Points on a hilly landscape, in no order, each with its height.
From any point a climber steps to the highest of the 2 points nearest to it. It stops when none of these is higher. Distance is the straight distance between rows; heights are no part of it.
(132) (h 5.73): -22,-2,15,34,27,1,-4,13,1,3,21,-10,6,0,37,-11,-23,-46,-1,-10,-8,-31
(215) (h 3.57): -9,3,17,-31,-27,-12,49,24,-10,10,-28,-12,-31,0,-14,-12,14,-8,1,1,37,5
(400) (h 1.16): 2,30,-22,-34,-20,4,-16,-20,-16,-11,-1,8,1,12,-13,35,27,-42,4,-17,-22,5
(435) (h 4.60): -20,1,20,11,-6,-17,14,30,-13,-10,-14,-31,-4,15,17,4,-7,-52,-5,-22,-2,6
(263) (h 3.91): -16,-7,-11,39,17,7,-16,-1,2,-14,17,-11,10,6,30,19,-33,4,0,14,2,33
(1043) (h 4.45): 19,16,-19,-45,-14,27,6,-15,27,-16,-11,45,8,-26,-30,-12,12,24,-5,-17,3,16
(939) (h 5.66): -21,-13,-5,-32,10,41,2,-37,-43,7,4,25,-2,-9,3,18,-33,-23,-7,17,14,-5
(306) (h 4.29): 49,8,-13,34,25,-26,-13,11,-3,0,18,-11,23,19,18,2,4,-32,-18,-13,-15,9
(235) (h 6.59): -9,-18,-23,-18,-16,15,-8,-8,-36,-21,-44,8,-15,-14,25,24,34,34,-5,-24,-12,-4
(704) (h 3.10): -1,-2,-12,-20,-15,-23,28,22,-3,19,2,12,-25,-19,-26,-8,18,0,-4,5,10,-10
(488) (h 4.93): 15,5,-23,-7,10,-5,-24,8,20,15,6,20,4,0,13,27,-23,-18,-27,-5,-15,25
(9) (h 1.80): 23,21,-23,-46,-17,23,9,-58,-14,-18,-21,14,8,13,-23,6,27,-3,10,-24,5,-18
(922) (h 0.88): 9,42,-23,-42,-21,17,-1,-10,-2,-4,2,38,5,6,-10,11,3,-41,-5,-9,0,0
(472) (h 5.53): -14,20,1,-39,-33,9,24,-21,-17,-24,-4,-29,-23,26,-7,9,-19,-26,6,6,26,16
(716) (h 2.81): 23,-22,7,35,11,-17,-1,4,-17,6,-23,-4,10,-5,-13,-2,23,49,13,-26,-40,-40
(389) (h 3.39): 17,0,-12,-24,-34,7,-7,-36,-49,-13,-42,-33,-1,33,8,30,25,0,24,-19,-11,-22
(728) (h 3.22): 52,10,-26,-27,-5,-7,-4,-23,-5,-10,-20,23,-24,17,-24,8,32,20,-16,2,-18,-4
(490) (h 4.33): -8,-20,-1,-12,20,-15,-26,-7,10,15,6,20,1,-30,-18,-2,-8,-32,-45,19,4,-13
(611) (h 6.80): 3,1,-5,11,1,-7,27,8,-10,-6,-1,3,-1,1,-17,14,-43,-22,-4,2,0,15
(198) (h 5.57): 1,-13,-6,7,-8,-7,-30,19,-4,-3,26,20,-5,-11,12,-23,-26,13,-15,40,-13,-4
(406) (h 6.26): 0,7,-4,-9,19,18,11,-11,-22,15,20,24,-3,10,1,33,-50,-17,-8,17,-1,6
(874) (h 6.28): -23,-27,33,43,57,23,-10,-18,-13,11,27,5,-30,-1,23,-33,0,5,-11,8,0,-21
(31) (h 5.14): -5,2,6,31,14,-1,2,28,-9,-2,5,-32,10,18,43,4,-25,-47,3,-15,-4,3
(354) (h 2.02): 4,25,1,-26,-40,-17,7,-18,-19,6,-20,-41,3,31,10,30,27,-34,26,-3,21,12
(441) (h 5.55): 8,2,-21,-41,-19,33,10,-27,-27,-26,-35,23,-6,-12,13,-1,42,50,10,-23,17,-13
(800) (h 3.59): -7,-5,11,46,29,8,-29,-18,26,-23,25,0,24,-9,37,-11,-15,-8,-9,-4,8,12
(426) (h 4.78): 25,11,-28,0,-39,-23,-9,15,-23,-10,-9,6,2,-3,12,-10,-2,-16,3,6,-1,2
(897) (h 4.37): 16,17,-26,-21,-39,-2,6,18,-13,-2,7,3,-6,3,29,-10,-34,-2,13,26,19,6
(888) (h 7.41): -30,0,36,34,36,-5,23,29,14,14,37,-3,-14,0,-10,-4,-19,8,4,16,-4,-5
(828) (h 5.11): -9,-14,-7,-27,17,29,25,-21,-7,26,19,16,-5,-28,-17,7,-32,23,-3,39,33,0
(59) (h 5.23): 14,-7,-7,-7,-17,-23,-47,25,32,-2,12,19,2,-17,-11,-23,0,13,-23,21,-23,5
(370) (h 3.12): -21,15,6,-53,-23,8,47,-3,-6,-1,-8,-9,-19,-10,-20,-9,42,-18,8,6,53,-2
(111) (h 4.55): -9,6,-18,12,4,-14,-12,20,-19,3,17,-24,-10,26,51,14,-18,-37,-4,22,-3,1
(193) (h 4.84): -8,14,-15,-41,-38,5,20,-31,-15,-31,-25,-32,-32,23,-7,-1,25,-1,13,-10,14,-8
(843) (h 6.43): -43,1,25,20,18,2,10,0,-15,-8,12,-24,-8,20,1,26,-23,-28,-2,29,17,4
(35) (h 4.01): -9,-19,1,-5,11,-18,-34,-1,31,5,-5,24,10,-46,-33,-13,21,-13,-32,24,16,1
(399) (h 5.59): 1,-10,49,40,59,24,8,-25,5,11,36,-9,-22,5,43,-16,-13,-3,2,-4,9,-25
(211) (h 4.38): 39,-6,-31,2,-19,-4,-7,-16,-30,-6,-43,-9,16,18,10,21,30,12,14,-18,-11,-1
(532) (h 6.35): 16,5,-14,1,-12,-10,19,12,12,4,4,14,10,-10,-33,4,-31,11,-2,-11,-21,13
(20) (h 5.46): 24,5,-30,14,-16,-16,0,22,23,28,6,-13,31,2,2,20,5,38,18,-22,-23,26
(557) (h 2.63): 44,28,-37,-38,-20,10,10,-26,2,-16,-6,12,-18,24,-6,-9,13,35,-2,-15,3,14
(592) (h 3.38): 17,-16,3,18,2,-30,14,5,10,26,-8,4,13,-18,-47,-15,18,27,6,-16,-35,-34
(671) (h 6.89): -6,-13,44,35,-6,-24,23,31,17,-5,33,-34,22,-2,-12,-31,-21,37,12,-8,-6,7
(447) (h 5.43): 9,1,-13,15,-26,-16,6,35,-17,-2,-35,1,0,-2,10,-9,16,2,18,-25,-19,-1
(675) (h 4.91): 39,-4,-6,34,27,-4,-17,28,5,24,34,-12,35,-2,33,-9,-28,-6,-8,-11,-15,10
(15) (h 6.49): -31,-37,29,37,15,26,-12,7,-44,23,-12,-1,-14,11,22,-29,-18,22,17,15,-1,3
(158) (h 5.97): -7,-27,18,34,2,2,-17,19,-35,7,15,6,-9,-3,33,-32,-41,12,2,26,-10,-11
(247) (h 6.90): -38,-17,28,34,44,3,6,2,-13,5,20,-11,-24,12,11,-2,-17,1,-2,36,9,-13
(270) (h 4.92): 1,5,-19,-23,-21,21,12,-18,2,-7,-30,29,-5,-17,-20,1,43,36,16,-19,3,4
(1028) (h 5.87): 21,8,-7,-1,-17,-23,1,34,10,26,33,1,29,-2,-2,8,-19,25,11,-3,-30,20
(621) (h 4.05): -17,12,31,-13,-28,-9,30,32,-9,-6,-36,-23,-20,12,-6,-3,-4,-35,0,8,5,8
(844) (h 4.20): -21,-12,-17,4,20,20,-37,-27,-17,-9,13,6,-10,14,27,31,-26,-3,-20,26,-2,32
(537) (h 4.43): 25,1,-8,-40,-20,15,-29,5,41,2,-34,37,11,-18,-42,-3,18,23,-5,-5,-23,3
(420) (h 1.56): -12,28,-2,-13,-16,-11,0,-15,-19,0,-2,-19,9,14,-3,42,22,-49,21,-14,-1,7
(712) (h 5.41): 24,3,-9,6,13,-3,-14,28,-8,38,23,21,23,-2,19,18,-36,5,-2,13,-20,18
(777) (h 3.30): -18,-7,11,37,23,4,-40,-19,39,-24,18,10,28,-17,-5,-2,-15,7,-12,23,6,8
(760) (h 5.01): 3,4,-16,13,15,-21,-16,3,8,-10,-13,-8,-25,25,-7,13,44,-10,-13,-24,-39,-17
(169) (h 2.26): 28,33,-28,-30,-29,18,18,-39,0,-35,-15,11,7,19,-12,-5,4,6,9,-14,20,6
(702) (h 2.62): 3,0,0,-15,-28,-3,5,-8,-23,2,-53,-61,-1,46,15,34,30,-12,25,-14,-4,-5
(77) (h 5.45): -23,-28,12,5,13,6,7,0,-15,26,18,18,10,-28,-9,1,-32,18,-3,31,19,5
(135) (h 6.54): -7,0,-10,30,5,-29,-7,17,23,-8,22,-15,-10,-1,6,-18,-1,-4,-9,-3,-13,-13
(688) (h 2.70): -13,33,10,-47,-7,28,55,-9,9,-5,-7,-4,4,9,-9,-28,11,-7,18,-4,56,-8
(243) (h 2.38): -10,33,-8,-42,-1,27,30,-14,8,-9,26,15,-10,0,-2,-30,8,8,3,25,53,-7
(165) (h 0.68): 4,28,-17,-46,-6,19,13,5,5,10,18,46,-8,-8,-11,-4,-15,-21,-5,15,0,-12
(829) (h 0.50): 1,6,31,-45,-11,21,25,-29,-63,-15,-41,-7,-24,12,-20,26,44,-3,12,-14,5,-20
(636) (h 5.42): -5,-12,-13,18,25,-26,-41,-14,55,1,-3,-13,-6,3,-7,5,20,0,-35,-14,-3,2
(296) (h 2.01): 12,11,24,43,14,6,18,16,30,-25,7,-46,11,8,45,-22,25,-22,25,-41,13,4
(411) (h 4.07): -10,8,13,4,-30,-16,32,2,8,5,-25,-16,19,-7,-10,18,-2,1,25,5,38,29
(742) (h 4.28): 19,-22,23,3,20,-26,-40,5,59,19,7,10,32,-18,-45,-20,-1,13,-21,1,-21,-18
(528) (h 5.16): -23,-10,6,23,38,1,-16,12,10,30,25,13,-3,-9,33,1,-26,-11,-14,-5,-15,-8
(32) (h 6.05): -29,4,26,-13,-5,17,18,-9,-32,-18,1,-9,-14,17,-4,22,-34,-23,6,37,25,24
(979) (h 4.75): -25,-24,19,15,53,5,-35,-5,30,24,16,16,1,-20,6,-8,-16,-14,-38,5,3,-18
(401) (h 3.52): 7,14,3,-32,-24,3,27,0,12,15,16,25,14,-29,-23,-12,-1,29,23,3,34,13
(914) (h 5.54): -12,14,19,-36,-1,39,24,-26,-41,-10,6,18,-3,9,9,9,-29,-22,14,32,40,4
(612) (h 6.12): 1,-17,15,41,13,-20,-2,14,19,-1,31,-28,-2,-9,37,-42,-26,11,-6,-15,11,-12
(44) (h 3.76): -6,-8,18,-6,-24,-13,36,12,5,19,0,7,24,-32,-34,0,-13,18,24,8,26,10
(827) (h 4.80): -20,-2,-14,-43,10,41,-12,-29,20,13,22,31,-3,-22,-4,5,-21,21,-11,31,30,8
(601) (h 6.11): -21,0,7,25,-21,-2,16,21,4,-5,-45,-14,7,-1,-5,-2,14,-6,27,-28,-17,-18
(646) (h 5.90): -16,9,-8,32,16,-17,2,11,21,-26,6,-28,-32,26,-3,-16,22,-20,-4,-17,-24,-24
(1038) (h 5.99): -24,-7,-30,7,-6,-30,-22,-4,29,-6,2,-9,-24,-2,-8,-2,16,-10,-22,4,2,-1
(250) (h 1.17): 13,6,-3,-39,-5,23,21,-43,-47,-25,-27,10,-6,0,-41,18,35,-7,0,-16,-7,-19
(471) (h 4.54): -3,-9,-8,-14,22,14,-58,1,21,8,4,15,-6,10,24,23,-32,-8,-28,26,-16,19
(637) (h 6.94): -25,2,16,20,17,-15,1,27,28,12,49,14,-4,-16,-20,0,12,23,-7,23,-7,11
(188) (h 4.49): 3,-4,0,-34,18,24,-43,-7,20,24,18,41,-6,0,11,10,-24,31,-16,48,0,15
(780) (h 5.89): -21,-43,7,19,11,18,-19,-13,-42,32,6,25,-8,-18,11,-15,-11,30,-8,32,10,17
(324) (h 3.51): 43,-19,-17,24,12,-2,-19,1,-25,4,-36,1,20,8,12,27,22,37,4,-16,-38,-18
(208) (h 4.41): 0,9,-21,-4,-27,-9,17,-9,5,2,-22,-1,3,-11,-10,18,22,10,22,-16,23,21
(706) (h 3.40): 46,2,-7,44,13,-15,-14,2,1,-23,1,-16,23,5,32,-18,41,-28,-10,-43,-8,3
(503) (h 4.10): 10,0,-11,-10,12,-3,-17,-18,-19,-15,-27,13,-28,10,-16,26,48,3,-21,-12,-33,-12
(577) (h 6.55): -20,-27,32,35,11,-17,6,12,26,-8,47,-16,3,-24,-2,-41,-11,30,-2,-11,11,-2
(43) (h 4.83): 19,-11,5,-28,-19,-16,-54,23,53,13,-14,17,10,-8,-31,-16,22,34,-6,9,-38,-1
(924) (h 2.60): 17,1,16,53,3,-12,1,19,1,-35,-21,-32,11,9,29,-31,39,-9,14,-37,-2,6
(127) (h 3.86): -2,-20,1,14,13,-19,2,2,33,22,19,-3,19,-32,-48,-13,-9,12,-10,3,-16,-23
(190) (h 7.33): -1,2,30,43,-7,-6,23,33,30,-12,11,-39,20,12,-4,-25,-9,27,35,-30,-27,-5
(661) (h 6.76): -20,8,32,41,-5,-2,27,30,30,-6,-32,-38,19,12,-10,-7,-4,0,31,-21,-15,-10

Where does a climber stop that starts at each point below?
(592) | (15)
(9) | (135)
(400) | (211)
(800) | (1028)
(688) | (132)
(193) | (888)
(44) | (235)
(296) | (1028)
(924) | (1028)
(188) | (15)

Write out the way that a climber takes from each point below.
(250) | (9) (169) (557) (728) (503) (760) (646) (135)
(537) | (43) (59) (198) (158) (15)
(922) | (400) (420) (354) (702) (389) (211)
